Points on a hilly landscape, in no order, each with its height.
A ball rolls from a point to the lowest of its 2 nearest points, and stops where none of them is lower. Distance is the straight distance between rows; heights are no part of it.
z139: [132 132 121 146  93 138 153 182 193 114 172  66 137  61  56 136  86 109
 180 136 134 125 132  98 165 162 120 106 122 118 123 149 113 129  78 141
 153 103 137 135 114 139  86 132 136  84 182 124 204 109  93  56 141 121
 155]  height 315
z298: [151 165 153  76 120  73 153 161 181 172 150 151 135 125 133  81 129 122
 197 137 103 157  60  74 161 100 148 120 139 102 106 144  89 103 148 131
 187 121 113  77 128 131 119 171  97 127 128 135 168 118 113  67 129 105
 160]  height 479
z997: [134 146 107 187  93 131  66 143 106 118 138  63 155 165 133 131  83 134
 148  78 183 139 149 133 155 142 145 137 100 196 145 120 121 153 125 134
 146 107  75 145 178  69  94 130 168  87 183 131 101 159 134  64 135 150
 143]  height 468
z641: [151 127 149 150 175  95 191 158 181 214 125 174 136 163 173  86 179 151
 133  74  70 141 106  90 116 115 182 150 163  88  61 129 134 100 147  75
 136 122  98 101 138 140 163 178 113 170 112 141 112 168 141 143 126 106
  87]  height 183
z167: [171 117 105 117 156 185 184  79  86 140  78 129 116 104 147 166 176 115
  97  77 131 115 111  76 117 148 103 147 144 141 116 120 139 113 171 105
  82 128  66 120 111 158 161  88  75 169 139 129 150 137 154 147  92 106
 113]  height 488
z409: [126 129 142 139 150  87 141  67 121 116 158 122  78 120 124  94 144 156
 105 167 143  78 179 152  62 169 109 129  71 111 126 108 155 169 114 100
  95 148 148 109 127 145 167 150 147 158  84 115  79 152 149 193  62 120
 119]  height 410
z835: [112 110 114 161 142 147 127 170 120 120  92 108 119 148 103 138 111 141
  99 106 100 154 158 128 139 130 161 169 157 134 116 114 158 160 105 111
 114 143 105 167 137  93  85 136 127 122 155 111 131 140 124 124 123 109
 129]  height 291
z228: [182 122 113 113 163 126 148  78  97 171  96 100 117 140 176 117 170 134
  99 117 149 113 136 126  99 178 134 150 141 155 116 108 152 121 179 106
  98 139  64  74 149 127 176 119 123 185 127 125 106 184 166 121  75 135
 133]  height 191
z568: [144 130 136 122 130 145 167 118 137 106  94 188 109 127 137 164 153 129
 127 148 130 126  92 144 112 117 104 143 181  82 119 121 136 115 140 143
 122 139 163 109  65 113 130 116  79 170 106  73 101 107  99 177 122 141
 138]  height 306
z773: [136 128 123 139 137 121 163 131  95 104  72 176 117 192 132 152 154 177
  79 130 135 135 140 137 123  63 154 166 217  83 111  95 130 145 142 156
 118 166 128 129  76  77 117 148 116 202 117  88  57 158  86 182 109 118
 148]  height 415
z575: [183 123  77 130 144 161 118 120  91 136  99  74 154 128 146 156 121 118
 131  95 171 123 116  94 167 148 131 153 149 209 133 125 112 154 187 118
 132 122  35 129 180 101 100 113  98 122 167 137 148 147 147  47 116 102
 160]  height 367
z752: [135 149 160  95 106  75  85  91 127 106 152 136 123 152 151  96 147 114
 154 223 144 103 133 182 114 118 121 112  97 123 177 117 133 129 163 156
 157 129 179 102 132 105 182 147 152 149  98 120  62 131 132 147 127 151
 101]  height 683
z234: [114  88 111 152 174 169 126 122 110  87 104 102 100  83  80 157 101  87
 149 143 133  96 171 115 123 166  84 118 116 140 133 114 172 126 119 129
 108 111 146 149 122 127  68 116 114 109 166 131 190  99 116 137 198  96
 187]  height 693
z327: [122 102 140 126 127  92  85 142 130  98 154 110 128 150 101  97  86 109
 139 152 141 116 158 138 129 133 139 126  97 142 148 116 157 147 125 151
 140 117 147 129 113 102  77 142 156 101 130 100 114 133 100 129 158 141
 170]  height 448
z914: [102 123 121 142 103 181  96 122 125 129 119 142 135 125 135 175 138 142
  93  90 143 148 134 139 137 141 136 144 136 143 148 129 108 142 104 137
 125 129 159 151 121 132 137  89 138 114 143 111  99 103 116 135 128 159
  93]  height 337
z621: [141 131 136 149 172  69 160  79 139 142 131 113 102 117 131  80 152 125
 108 148 107 104 164 122  79 186 133 152  76 127 117 108 166 157 128  67
  97 140 114 115 148 148 155 182 147 151 113 132  99 175 160 163  94 111
 112]  height 440
z645: [125 129 134 115 129  64  85 110  85 158 156 110 148 140 185  69 139 151
  91 174 108 135 119 151  85 107 135  69  56 127 132 148 148 116 135 117
 106 155  98 114 175 133 176 135 159 120  63 171 108 159 200 157 100 148
 108]  height 455
z534: [ 90  98 127 163 169 120 136  77 116 103 141 128 111 108 124 120 146 161
  66 119 125  96 167 142  53 150 131 126  93 101  94 104 154 165  95 112
  79 144 130 152 115 153 143 124 127 145  92 114  96 133 130 211  62 115
 102]  height 372
z821: [ 66  68 126 139 173  92  66 133  85  89 153  70 135 141 124  91  47 154
  71 138 128  98 207 172  99 120 126 114  79 135 118 116 167 154  99 129
  84 145 103 167 134  98 105 118 173 132 112 152 132 146 138 170 143 129
 159]  height 444
z12: [142 171 152 111 145 125 235 149 196 126 132 182  90 131 114 111 188 106
 203 146  91  96 101 116 169 117 124 147 158  67 105 134 137  97 118  84
 146 124 184 104 114 192 133 189 119 167 129 122 152 126 114 123 160  90
 105]  height 450
z478: [123 132 135 124 117  90 129 128 153 112 138 115 131 130 102  78 134  94
 164 168 108 130 157 135 145 133 140 137 102 141 141 127 150 136 126 115
 151 107 165 126 132 135 107 174 166 132 147 102 107 134 120 116 170 112
 137]  height 381
z531: [174 116 156  88  90 102  74  95 122 105 146 151 140 115 128 158  99 114
 137 189 148 104 109 128 131 128  99 109 124 119 168 121 111 108 190 203
 152  87 158 107  84 115 121  89 113  98 104 143 120  94  98 126 132 174
 183]  height 650
z21: [ 89  83 111 134 150 172 139 106  74  64  78  99  96 116 100 212 101 142
  96 102 173  87 163 141 122 144  93 155 179 140 154  81 174 170 145 124
  91 128 137 175 118  88  96  98 125 157 180 143 162 157 123 174 127 111
 154]  height 427
z296: [ 99 139 126 118 101 165  86  64 113 155 153 130 124 121 129 126 131 122
 120 124 153 103 155 129 128 154  88  82  68 156 159 188 109 106 117 118
  97 121 155 142 151 176 154  98 174 119 140 156 140 105 148 131 145 140
  94]  height 518
z237: [119 134  93 151  82 146 173 208 182 117 170  55 160  81  37 164 103 124
 182 126 146 129 105 100 178 164 136 152 179  95 115 140  87 128  74 137
 178 119 126 126  94 118 112 134 139  97 186  96 201 118  92  46  98 143
 140]  height 257
z854: [186 160 129  91 101 113 168 149 174 143 136 158 137 139 122  98 138 116
 183 154 122 151  74  91 175 104 125 134 175  82  97 137  81 100 135 134
 199 116 139  79  99 135 114 171 107 136 126  81 138 100  87  86 144 116
 180]  height 510
z101: [102  99 119 128 145 157 156 138 119  41  79 107 104 126  71 213  92 131
 127 111 156 125 151 130 135 107 105 169 195 123 138  87 159 177 137 135
 126 125 143 165 103  75  59 100 117 115 175 136 184 150  91 150 145  93
 191]  height 388
z875: [ 94  98 118 131 143 138 137 161 109 112  78 135 120 126 108 147 117 149
  65  98  90 156 140 124  92 108 145 157 165 125 107  94 152 155 114 115
  96 150 105 167 101  96 113 104 115 154 113 127 120 124 128 165 108  93
 109]  height 313
z156: [ 71 139 134 128 124  87 172 168 184 109 164 157  94 117  87  76 135  95
 148 175  60 115 158 182 142 131 137 111  90  96 126 152 151 122  89 101
 130 105 196 154 122 170 119 182 166 125 118 152 129  95 129 150 165 104
  82]  height 250
z195: [100 121 111 188 100 174  60 119 125 143 151  98 150 127 107 146  72 118
 126  92 166 110 181 140 143 141 112  96 102 170 138 169  93 143 105 120
 108 112 124 190 157 109 100  87 167  99 161 150 149 115 124 103 160 135
 129]  height 548
z753: [ 77  92 130 148 148 159 106 130 134 107 134 118 123  95  84 130  67  98
 124 124 115  96 167 128 114 147 102 113  98 137 125 143 137 132 107 119
  97 115 145 181 127 123  95 117 131 100 149 149 186 108 112 147 170 101
 145]  height 666
z523: [104  99 149 112 142 144 127  95 134 103 121 162 113  72 120 132 133  93
 121 171  93  84 116 130  88 130  76  89 112  79 111 147 166  89 122 156
  80 116 175 129  74 169 130 100  94 122  76 140 186  74 122 181 145 122
 137]  height 532
z386: [ 94 146 142 129 125  89 150 163 162 134 169 187 116 155 110  72 170 122
 151 157  65 152 129 158 125  76 157 106 124  72  99 135 118 117  65 128
 151 132 173 130 115 134 135 180 151 141  73 116  80 129 132 159 144 137
  78]  height 333
z999: [ 84 149 138 153 128  77 191 123 172 116 171 175  93 126  88  69 178 124
 143 155  50 105 140 159 115 117 137 131 106  85  98 141 143 139  81  88
 138 118 186 145 130 184 140 177 155 140  90 135  82 120 124 168 143 105
  44]  height 293
z910: [123 108 119 183 119 132  63 150 119 131 137  68 161 133 106 116  67 127
 139  77 152 142 167 131 135 131 141 111  95 185 148 142 121 147  93 119
 109 117  81 176 166  91  68 133 169  83 164 140 147 137 124  81 145 131
 130]  height 501
z850: [166 124 169 104  75 111  61 126 146 117 169 149 155 134 121 157 103 146
 110 149 147 130 124 158 116 105 114 102 118 132 163 127  74 110 141 217
 151  95 168 128  91 106 139  80 133  70  90 152  99  87  85 137 120 205
 145]  height 571
z300: [141 160 113 132  97 175 139 157 112 132  99 126 123 155 142 185 141 158
  98  88 146 192 108 122 138 109 157 162 171 135 125 119  93 135 122 133
 142 133 122 149 135 130 142 101  92 134 135 108  99 116 131 115 117 141
 101]  height 393
z484: [128 127 102 150 140 198 136 125 109  98  99 108 124 144 101 203 120 132
 113 108 185 106 139 137 158 154 113 197 172 163 172  99 129 167 122 130
 128 117 190 159 126 100 111 107 149 126 188  90 117 137 110 129 153 146
 136]  height 494
z498: [106 124 105 188  90 182  85 150 135  95 155  93 138 109  73 197  58 111
 123  78 175 100 170 141 138 153  92 121 147 166 160 137  85 146  95 145
 124 111 149 192 118  96  83  87 157  82 186 148 149 122  94  94 146 145
 158]  height 585
z426: [140 117 121 108 165  94 124  69  96 144 127  89 108 114 145  84 126 115
 113 170 137  86 166 116  85 179 111 137  80 128 134 105 181 119 144 101
  77 140  83  99 132 133 138 143 136 160 113 139 134 158 175 137 110 112
 160]  height 480
z272: [153 146 125 129 139 102 148 193 152 177 131 144 148 178 139  75 147 145
 148  99 101 202 100  99 146  90 194 134 163 110  89 127  90 115 106 123
 173 138  87  98 157 117 109 182 118 101 120 123 101 149 112  70 128 124
 135]  height 349
z548: [155 120 130 129 131 101 116 162 112 130  92 159 122 160 141 122 135 157
 102 118 115 165 117 130 106  61 153 144 171 101  89 105 133 123 128 149
 133 159  99 115 105  81 122 142 101 157  89  84  72 138 100 150 123 136
 147]  height 382
z702: [176 111 107 154 141 129 102 159  87 129 107  56 136 133 133 129  79 125
 124 108 138 133 141  98 141 121 158 138 132 199 139 112 149 152 166 124
 112 125  22 142 176  59  77 126 116 122 154 140 163 171 146  47 124  99
 164]  height 421
z332: [132 153 141 108 136 126 120  96 114 193 139 169 134 115 169 103 167 131
 126  93  99 149  89  87 125 133 138  82  78 115 121 167 115  83 152 116
  88 145 105 117 146 182 178 102 101 133  87 184 167 112 162 149  95 122
  80]  height 334
z963: [136 141 131 120 108  95 103 167 144 147 136 142 157 154 148  93 136 132
 144 122  96 191  99 115 139  99 167  98 122 132 116 148 104 120 110 146
 166 137 115 114 144 112 126 159 133  82 103 126 108 128 120  93 144 146
 114]  height 385
z856: [170 179 137  86 126 105 145 116 139 123 148 168 143 175 133  59 162 115
 182 178 123 131 102 107 165  88 138 127 158 105 134 134  85 112 145 141
 202 129 163  92 122 135 125 175 151 149 142  92  97 148 102  98 143  94
 167]  height 545
z210: [119 129 110 167 133 187 125 137 119 145 101  95 138 128 140 155 138 119
 112  80 149 138 143 106 149 156 147 160 134 173 119 126 118 153  99  86
 116 119  93 167 158 113 123 122 135 129 178 126 131 135 135 104 139 105
 104]  height 253
z511: [136 163 167  90  90  75 111 130 145 144 149 193 138 148 182  88 162 142
 159 148 100 171  67 128 132  77 126  89 116 117 124 151  97  86 158 138
 154 126 149  90 125 149 164 122  98 127  74 137  93 113 142 124 115 152
  88]  height 465
z219: [ 45  82 119 144 177 112 148 114 135  75 147 129 119 114 107 110 118 164
  63 140  95  91 188 171  63 153 115 140 102 123  82  89 165 155  59 110
  98 145 151 161 108 154 129 142 143 125 112 135 115 120 113 206 118  98
  92]  height 395
z311: [144 180 168  76 115  91 167 113 160 158 143 198 134 117 182 108 157 124
 175 119  94 129  45 118 147  94 109 103 134 101 124 159 115  74 171 112
 134 127 141  69  97 190 162 132  79 167  94 141 127 110 146 134 125 114
  93]  height 517
z694: [ 71  70 111 146 185  87 116 119 109 102 129  99 135 124 116 101  96 152
  53 134  95 109 189 161  97 141 149 157 100 129 106  94 170 159  78 108
 110 152  98 161 134 110 114 148 149 137 112 136 113 147 133 173 116  91
 120]  height 414
z379: [135 108 103 130 170 102 106 108  60 166 125  65 122 132 161  82 106 139
  71 142 124 115 156 122  87 163 126 111  71 131 126 135 164 139 134  86
  63 154  63 109 148 120 150 126 142 143  90 154 140 171 173 147  93 128
 152]  height 521
z47: [114 161 165 112 139  78 178 178 176 200 167 175 142 155 166  96 161 136
 161  99  66 160  79  96 142  96 188 122 132  97 106 137 118  93 134  95
 146 133 126 102 143 154 160 176 101 161  96 164 133 145 138 122 136 124
  84]  height 209
z505: [ 85  59 154 112 149  75  50 121 108  71 165 108 138 132 128 109  57 132
  94 194 135  81 196 191 101 108 109 112  90 126 142  93 159 149 140 166
 112 137 156 157 124 104 114 128 167 128 108 157 113 152 117 179 146 159
 158]  height 503
z96: [162 142 150  96  88 126 107 107 139  94 142 135 127 108 107 130 111 100
 177 188 159 103 118 121 153 135  99 116 114 126 162 120 115 117 162 172
 178  88 176  88 104 147 128 116 123 117 154 107 125 102 104 105 157 153
 172]  height 557
z297: [121 148  90 152 119 212 123  96 105 168 117 112 140 124 161 161 143 124
 125  62 174 131 128 122 163 174 122 139 128 189 149 144  97 132 143  83
 108 131  93 143 174 130 142 107 142 129 187 135 146 144 176  75 129 114
  97]  height 317
z707: [173 110  98 106 134 180 148  85  56 121  71 119 109 139 159 173 134 129
  85 106 173 120 113 108 127 132 120 149 173 164 150 111 137 127 196 147
 105 139  46 116 122 126 144  86  73 176 122 121 126 133 160 144  88 137
 130]  height 543
z127: [110 113 125 149 154 114 137 122 116 113 111 153 113 131 131 122 141 147
  77 123 116 128 145 144  93 134 146 164 142 106  99 102 154 157 100 131
 103 154 129 125 106 122 138 130 126 165 107  99  80 147 130 184 108 127
 104]  height 341
z717: [150 124 118 151 171  82 158 129 131 192 108 140 139 157 169  96 185 144
 103  81  94 136 128 115  80 141 169 151 142 127  71 112 151 126 155  74
 107 133  74  94 157 147 172 160 115 168 104 126  85 182 156 145 100 116
  88]  height 149
z820: [166 162 108 109 117 159 153 135 136 160 112 149 140 144 170 155 171 133
 128  87 152 189  74 114 172 123 145 157 165 148 118 136  67 126 165 126
 156 140  98  96 136 147 156 107  88 122 139 109 106 126 138  87 111 144
 133]  height 430
z771: [113 124 142 145 141 135  94  75  83 146 139 107 118 146 150 122 135 168
  78 115 151 103 159 161  97 169 144 125  90 141 137  99 130 141 108 135
  90 158 140 116 153 125 184 104 172 145 112 117  64 165 150 171  74 162
  88]  height 525
z7: [134 117 156 106 122  74  58 104  96  98 150 132 140 157 159 112  97 146
 122 200 152 117 147 172 126 107 130 125  96 133 159 113 140 131 159 180
 136 108 154  94 123  85 140 138 138 136  94 126  79 135 122 154 123 189
 145]  height 640
z704: [144 112 137  94 113  83  46 120  79 123 156 118 153 152 170  86  97 137
 117 176 126 149 133 157 112  97 146  91  69 137 145 121 150 116 165 165
 131 138  94 102 146  92 126 126 124 112  75 152 119 146 149 124 123 168
 159]  height 593
z868: [170 110 122 132 160  67 141 108 103 179 108 141 137 165 189  81 166 150
  92 119 123 136 135 143  83 122 158 134 136 132  92 116 150 121 171 112
 117 140  49  54 146 100 174 152 116 177  82 126  83 200 155 132  81 132
 139]  height 91
z202: [ 91  98 148 119 140 121 119 136 146 101 125 163 125  94 113 119 107 106
 108 159  88 125 135 156  89 114 117 131 108  85 125 124 149 128  98 137
 119 134 165 132  83 140 115 123 119 134  83 116 131  89 114 181 142 125
 126]  height 456
z754: [111 135 125 105 143 105  98  92  99 161 140 138 135  98 164  82 143 121
 108 144 113 122 120 107  86 123 131  83  66 103 117 151 142  98 148 104
  89 150 102 118 129 167 163 112 129 136  74 160 146 128 186 176 103 128
  96]  height 403
z981: [173 167 115  94  98 166 149 122 138 135 129 153 152 104 159 172 154 131
 143 103 160 155  68 113 183 142 117 127 156 143 145 144  56 113 146 141
 178 123 152  90 132 175 143  79  79 104 142 100 133  87 121  84 102 159
 152]  height 482
z224: [115 119 128 131 103 158 145 139 163 134 142 104 120  72  91 148 112  90
 179 144 125 114 127  93 157 164 101  96 104 119 129 153 133  99 109 131
 127 105 167 141 129 164  92 128 120  96 165 153 219  87 108  97 176 101
 154]  height 391
z474: [114  94 157 107 127  71  81 121 129  78 153 109 133 122  99  97  66 107
 125 215 123  94 177 174 108 124 104 115  87 128 161 118 176 125 165 156
 121 109 152 137 105 109 103 158 145 126 123 124 125 133 121 150 182 139
 175]  height 530
z464: [ 56 101 127 147 149 124 138 153 156 103 148 142 126 106  93 104 110 122
  85 136  82 126 173 171  95 153 121 127  93 104 100 129 153 136  49 117
 102 135 170 164  94 162 115 138 135 107 110 128 138  92 105 178 156 106
  85]  height 417
z982: [160 132 144 119  62 110  86 148 141 129 170 168 148 136 134 133 131 154
 133 139 119 184  87 146 118  85 149  98 134 119 131 139  74 107 113 189
 179 121 141 111 111 124 138  93 121  77  77 129  86  93 103 112 112 193
 132]  height 506
z103: [140 142 115 111 155 133 141  77 119 168 117 121 123 128 173 114 167 126
 129 110 127 122 116 112 141 179 122 135 102 168 130 135 131 122 173 108
 112 121 101  80 158 170 169 124 134 147 169 134 128 162 164  97 118 114
 114]  height 289
z977: [117 122 153 123  99 165 138 148 165 102 130 186 119 135 120 178 142 134
 117 141 115 150 102 160 131  99 114 131 178  66 114 144  96 116 112 165
 136 124 189 124  50 134 127  97  92 128  93  79 109  96  77 166 110 180
 120]  height 400
z26: [117 141 148 120  68 135 130 168 155 135 142 181 140 146 146 128 138 144
 133 132 101 195  99 153 121  94 145 112 161  68 107 142  76 103  97 154
 164 144 175 115  94 120 145 129 119 118  72 104  86  93  93 135 100 185
 105]  height 459
z655: [151 152  93 143 107 185 179 192 136 107  87  82 130 142 100 211 120 143
 113  89 169 148 117 100 139 102 134 183 212 160 142 131  99 182 131 121
 151 123  99 168 131  96 116 109 121 116 171 116 151 144 120  88 113 111
 154]  height 277
z370: [169 120 126 121 153 186 227 117 115 152  56 138  92 102 136 175 169 104
 110  97 122 112  75  89 121 120  95 144 197  89  91 119 155  93 167 113
  98 117  65 139  93 146 147 112  46 173 124 132 171 108 155 162 112 113
 117]  height 439
z94: [ 73 110 112 143 138 187 127 122 107  77  82 105 122 155 103 226  99 161
  83  90 176  97 172 152 149 142 112 177 181 152 175  72 129 190 128 134
 108 118 163 185 121  85 109  85 138 129 183 126 120 151 107 166 121 131
 123]  height 461
z459: [145 139 137 112 119 133 129 115 150 111 121 110 116  95 104 130 121  91
 186 175 133 105 125 100 151 157  89 120 101 153 169 134 146 115 150 140
 150  97 165 116 127 159  94 134 130  99 175 116 164  97 125  93 185 115
 167]  height 471
z157: [ 75 145 136 111 115 139  99 102 109 176 146 134 136  85 116  96 131 105
 148 146 112  88 140 115 134 123 102  81  56 118 151 195 132  94 129 104
  81 135 151 150 163 190 166 114 156 117 129 193 200  80 150 151 139 104
 104]  height 586
z703: [115 167 157 105 144  83 129 132 143 191 156 158 143 137 181  89 164 147
 143  86  82 149  81 100 138  99 167  91  81 140 121 152 135  88 132 103
 113 146 114 122 162 157 172 147 125 141  93 194 150 135 167 137 127 112
  63]  height 266
z353: [163 152  97 172 101 177 107 140 129 131 147  84 170  89 107 159  97 138
 161  84 188 136 120 123 180 160 114 114 144 185 155 144  61 158 113 117
 161 124  97 140 152 119 103 110 137  77 189 137 154 127 129  53 120 123
 130]  height 377
z667: [180 143  89 142 124 207 137 148  96 112  82  79 134 137 129 208 115 123
 118 100 184 123 120 102 147 136 118 176 194 187 154 118 128 168 167 111
 133 124  64 163 165 100 108 100 107 131 182 122 158 155 144  84 121  95
 155]  height 311
z262: [147 157 105 145 119 149 156 203 145 174 100 110 161 154 144 131 152 156
 131  72 146 187  90  96 157  89 191 140 200 121  95 128  75 132 126 124
 185 135  59 119 172 117 137 138 104  96 135 116 128 134 116  47 100 135
 129]  height 321
z724: [143 154 134 110 166 156 215 121 181 152 119 146 110 112 129 143 186  99
 190 126 121 110  90 102 172 166 103 156 152 116 124 138 146 106 143  97
 152 119 162  89 138 187 138 156 120 141 171 109 161 117 140 109 161  91
 127]  height 418
z356: [139 162 161 107 137 112 140  74 129 121 145 144 110 172 133  92 171 132
 172 193 164  84 144 148 139 141 134 149 118 125 169 106 125 121 157 132
 163 130 194  80 132 132 177 156 172 165 132  85  64 158 121 133 121 143
 107]  height 627
z755: [138 178 107 177  96 152  91 138 142 149 148  93 162 144 129 112 113 143
 159  54 176 163 120 127 170 142 150 115 109 202 141 152  91 144 100 109
 167 122  89 144 197 107 110 141 181  70 186 140 130 144 141  33 145 125
 117]  height 436
z541: [127  92 109 126 164 166 131  87  92  99  88 122  97  94 110 163 123 101
 128 130 121 106 126  98 113 154  85 131 136 121 135 116 165 110 135 133
  88 130 119 128  96 132 111 102  99 139 139 124 172 112 137 160 143 105
 164]  height 658
z6: [114  99 121 115 145 145 180 118 113  64  70 170  86 120 104 194 129 139
 126 138 131 109 114 146 118 116  88 162 191  94 120  97 168 130 139 148
 118 139 161 133  70  90 101 114 102 157 130  98 126 116  92 192 125 118
 174]  height 190
z636: [154 107 128 157 136  87  61 159 115 138 132  66 157 149 138  81  96 135
 122 106 120 170 141 135 123 128 165 117  86 167 116 135 153 149 118 136
 120 139  53 135 194  76  75 148 145  88 156 139 131 160 156  75 151 142
 146]  height 531
z43: [158 170 140  88 154 120 124  76 121 129 131 150 123 185 161  92 182 120
 164 163 170 113 112 132 166 127 134 151 142 148 147 125  93 130 179 137
 192 127 151  82 158 136 160 158 167 148 165  81  73 163 118  95 134 118
 157]  height 584
z632: [139 128 135 141 107 109 122 180 110 153 118 178 132 157 157 129 144 152
  95 109  93 197  96 141 105  68 173 107 150  95  81 120 106 119 107 143
 148 157 108 113 112 113 143 138  93 130  61 105  76 116 120 143 116 168
  97]  height 416
z269: [137 153  99 159  78 177 136 200 161 118 144  64 160  92  79 186  99 128
 152  83 172 147 115 112 170 155 125 146 181 132 137 131  63 147  77 116
 158 129 110 154 121 113 112 110 140  91 182 120 175 113 125  38 100 131
 142]  height 307
z58: [144 164 117  87 154 129 156  94 156 143 116 133 128 120 145 108 158 107
 176 135 141 121 106 104 165 167 118 139 123 177 153 137 129 124 165 101
 147 126 141  83 160 171 156 152 151 142 186 111 132 148 152  83 167  89
 136]  height 363
z650: [128 146 158 107  95  56 112 158 160 129 181 165 134 144 148  87 146 110
 162 171  75 164  98 163  99  56 146  83 122  82 121 147 122  99 118 146
 165 128 162 115 110 127 150 145 120 118  47 140  78  93 139 146 135 153
  80]  height 401
z637: [140 128 136 127 148 158 197 122 139 137  75 176  98 100 144 160 161 120
 121 109 101 135  79 105 101 116 100 137 175  77  91 131 139 106 129 119
 101 129 122 113  68 150 130 117  72 167  94  91 141 103 128 184 108 123
  98]  height 386
z853: [ 90 131 116 124 107 120 139 160 161 111 148 137 102 144  73  92 121 104
 141 153 101 122 168 170 147 128 143 120 101 132 138 143 126 143  86 129
 164 114 200 146 147 137 115 163 199 118 141 118  88 129 118 127 175 132
  92]  height 318
z971: [150 154 100 144  97 161 160 223 145 136  94  93 146 156  89 172 127 164
 115  92 148 176  93  86 141  74 161 169 214 108 111 115  81 151 104 126
 176 139  96 144 112  98 126 135 120 116 138  98 129 132 107  76  98 137
 149]  height 298
z274: [146  79 108 106 127 154 154 104  90  72  62 132  87 121 103 224 101 136
 116 118 144 119 119 117 130 108  94 142 194 110 146  88 155 141 157 164
 119 117 131 160  78  89  81  66  89 124 130 154 167 123  99 179 129 124
 200]  height 316
z196: [140 124  99 162 114 194  96 112 112  94 128  87 130 118 106 201  80 113
 137 107 199  94 155 129 154 156  94 145 135 181 173 110 120 162 134 134
 139 106 158 160 142 112  99  98 138 115 207 129 140 132 118 101 150 154
 156]  height 537
z564: [122 120 148 116 131  76 101  91  94 128 163 111 136 152 168  98 143 162
  83 164 129 130 155 176  83 131 140 107  60 130 129 125 164 148 108 124
 108 149 132 107 160 106 180 151 169 143  86 124  70 170 163 159  94 165
 108]  height 489
z927: [ 68 119 152 131 107 142 131 164 166 176 168 133 123  88 117  99 117 100
 145 137  98 116 158 129 143 127 123  73  74 104 120 192 124  88  83 116
  93 125 163 185 151 182 136 108 136 104 115 204 224  70 119 133 148 104
  94]  height 619
z634: [ 82 105 142 152 124 127  98 148 146 154 152  97 141  83  92 101  91 100
 130 126 109 126 154 118 141 140 140  87  83 124 109 173 131 120  83 120
 104 108 114 194 153 138  86 135 146  90 133 172 195  89 128 116 166 107
 118]  height 644
z795: [101  71 125 122 162 171 151  67  92  69  90 152  98  81 114 170 143 101
 116 122 124  81 127 126  65 141  59 118 140  94 118 110 169  99 122 159
  77 125 151 143  71 136 122  84  91 134 107 135 171  94 122 191 119 113
 149]  height 610
z631: [152 157 153  94  96  66 112 164 159 145 155 140 154 127 134  69 109 120
 183 155  98 167  84  96 146 110 150  90 101 118 132 142 109  94 135 163
 171 116 111 104 137 134 123 146 114  93 117 154 136 101 124  87 131 116
 138]  height 437
z517: [102 117 150 127 108 160  84 105 128 115 157 140 122 127 110 167 125 127
 118 146 140 111 143 169 128 140 113 128 103 142 170 131 111 131 118 167
 129 119 210 140 113 132 144 101 169 110 136 117  89 110  93 154 148 191
  93]  height 454
z429: [139 179 169  90 119  90 199 109 174 146 139 194 112 113 157 115 176  94
 208 149  87 103  62 121 149 118  95 126 144 103 131 146 147  95 163  95
 138 132 176  80 126 206 161 161 107 172 128 122 141 104 121 128 134  82
 105]  height 483
z874: [162 103 130 132 115  67  49 162  92 126 125  92 154 138 141  74  83 141
 108 131 126 155 116 112 118  99 160 119  90 149 118 126 145 125 140 180
 115 131  53 125 151  71  84 127 115  86  91 159 140 140 136  96 126 146
 171]  height 555
z607: [104 135  95 150 135 194 110  67 106 159 122 114 122 104 134 146 129 116
 132  98 168  95 161 106 138 168  95 111  93 172 155 155 126 126 126  97
  75 131 137 138 153 146 136  91 142 126 165 130 153 112 160 123 139 122
 103]  height 419

Where does a ball stop that starts at each point below?
z429 -> z868
z753 -> z210
z7 -> z237
z356 -> z655
z195 -> z237
z564 -> z868
z498 -> z6

Call two points neighbours if one is among the 2 nearest of the other. Go from one point of each pair to the other, from neighbour to neighbour, staying as low as possible. Name the highest point that can't be avoided.
z868 / z655 -> z498
z914 / z6 -> z850
z237 / z655 -> z636
z868 / z156 -> z311
